Points on a hilly landscape, in no order, each with its height.
From any point a climber steps to the highest of the 3 points nearest to it. It stops when none of these is higher. Distance is the straight distance between rows; heights are no part of it.
z184 (h 5.11): [-28   1  -5   9  41  22   6  -3  27  -5   9   8]
z569 (h 6.45): [ 32 -18   0  23  15  20  -8   4  76 -24 -47 -15]
z17 (h 5.64): [  0   8 -32  18  41  -7  39  -8  13   9   7   9]
z793 (h 6.80): [-18   2  76  49 -36  31 -83  -1  52   3 -11 -25]
z788 (h 4.66): [-59  19  21  17  18  15  -8 -21 -25  -1   4  37]
z459 (h 6.54): [ 38  26 -29 -46 -57 -67 -34   2 -41 -35  14  23]
z281 (h 2.47): [-25  -3  49  40  20  34 -38  -1  43  -6  -3   7]
z267 (h 5.61): [ 23  65 -76 -17   1 -36  32   3 -24  37  22 -36]
z455 (h 4.23): [-71 -40  39 -41  19  51 -14  21  10  22  26   4]
z287 (h 4.61): [ 22  23 -10 -34 -52 -61 -18  -6 -68 -30   2  37]
z952 (h 5.44): [ -8 -69  36 -20  25  47 -14  38  59  16   2 -27]
z612 (h 6.66): [ 29  27 -59   8  14 -36  53 -13 -32  25  20   0]
z40 (h 4.49): [ 19 -23   5  60  20  -4  44 -19 -31   5   7  30]
z351 (h 6.41): [ 15  40 -52   1   8 -44  39 -11 -52  12  16   1]
z284 (h 4.09): [-17 -22  33  61 -12  10  28 -31 -77  21  12  56]
z956 (h 4.29): [ 32 -25   8  -4   6  29 -12  10  85 -12 -51 -35]
z965 (h 2.07): [  3  -5  60  27 -32  25 -55   6  47 -19 -52 -52]
z789 (h 5.03): [  2 -26   0  -6  37  38  -4  13  70   2  -5 -16]
z724 (h 6.97): [ -4  46 -42 -65 -28 -41  -4   4 -22  -7  22 -19]
z48 (h 4.77): [ -1  -6  20  58  24   4  15 -22 -29   4   5  36]
z643 (h 4.07): [ -8   2   2   4 -23 -29  29 -20 -93  -9  -2  42]
z209 (h 5.57): [ 13 -65  12 -35  28  39  -3  35  75  17 -15 -36]
z966 (h 5.75): [-16 -62   5 -44  39  37   8  36  56  29  18 -20]
z295 (h 4.88): [-39 -49  45 -20  29  54 -25  31  43  10  10  -8]
z172 (h 0.37): [-15  13  34  -3 -58  27 -23   9  23  -4 -94 -95]
z513 (h 5.95): [-37  31 -25 -75 -22 -22   0   6 -21 -20  24  -5]
z823 (h 2.86): [ 50 -16 -16  53  36  -8  37 -18  28   1 -16  13]
z472 (h 5.90): [-13 -21 -35 -49  40  29  27  25  52  36  24 -26]
z976 (h 5.23): [-61  17  -7 -74  -7  -7 -12  11 -18  -7  21   4]
z116 (h 4.24): [-34   3  52  61   6  37 -43 -12  15   8   9  34]
z961 (h 5.10): [-19  32 -22 -47 -31 -48  -9 -11 -49 -23   8  19]
z49 (h 3.07): [ 39 -20  20  76  21   7  14 -20   8 -13 -26  13]
z238 (h 6.05): [-10  17 -54 -33  36   8  30   9  40  28  29 -19]
z912 (h 2.56): [ -3 -37  50   5   0  39 -35  19  69 -10 -28 -34]
z221 (h 7.11): [-12   3  61  83 -10  28 -53 -17  10  11  -2  22]
z816 (h 5.93): [ 28   8 -38 -12 -30 -54  51 -19 -86  -5  18   9]
z99 (h 5.74): [-43 -24 -11 -61  29  22  16  20  20  11  28 -17]
z88 (h 2.96): [ 21 -62  29 -41 -22  33 -22  36  67  -3 -70 -70]
z732 (h 5.55): [ 67  83 -62 -37 -48 -43 -20  23 -23  19  26 -46]
z27 (h 6.36): [-14  43 -59 -59   5 -20  19  17   1  18  32 -30]
z572 (h 3.41): [ 23 -12  25  67  26  18  -5 -18  13  -7 -14  18]
z794 (h 4.28): [-45  31  -7 -20  -7 -19   3 -14 -54 -16  -1  34]
z283 (h 6.20): [  0  35 -37 -20  -8 -44  32 -10 -50  -5   9   7]
z86 (h 4.53): [ 69  -6 -13 -26 -72 -65 -19   2 -64 -28  11  42]
z218 (h 5.31): [-27  10 -12  15  26  -6  22 -16 -22  -9  10  24]
z630 (h 6.31): [ 86  23 -27 -21 -59 -67 -60  10 -12 -17  37  42]
z482 (h 4.25): [  1 -11 -12  19  -9 -21  49 -22 -83   1  14  32]
z905 (h 3.81): [-60 -11  41  -3  20  52 -34   6  20   8  14  15]
z713 (h 5.84): [ -8  22 -47 -15  36 -13  31  -7  11  17  17   1]
z907 (h 6.50): [ 16  60 -55 -46 -26 -53  10   0 -30   0  21 -19]
z877 (h 2.84): [-21 -15  69  28 -11  52 -58  17  57  -1  -4 -18]
z700 (h 4.31): [ 34 -17 -29  34   8 -19  72 -17 -60  18  13  15]
z504 (h 1.38): [ 24  -4  29  22 -23  18 -27   9  54 -26 -78 -52]
z412 (h 4.35): [ 15  -3 -21  27  18 -20  58 -24 -50   7  12  27]
z722 (h 5.58): [ 35  -8 -17 -18 -62 -57  21 -12 -98 -15  11  33]
z967 (h 2.82): [ 40  -3  16  41 -11  15 -16 -10  51 -29 -73 -31]
z476 (h 5.45): [-58   2  -3 -46  25  22   1   7  -2  -1  24   4]
z176 (h 2.67): [ -7   0  34  57  23  28 -22  -8  31 -15  -9  19]
z566 (h 4.15): [  1  -8  41  77  18  17  -6 -18 -11  10  -4  33]

Write out the way that a climber takes from each point below.
z700 => z40 z48
z412 => z40 z48
z176 => z116 z221
z281 => z116 z221

Where does a climber stop that starts at each point below?
z476 => z724
z976 => z724
z966 => z724
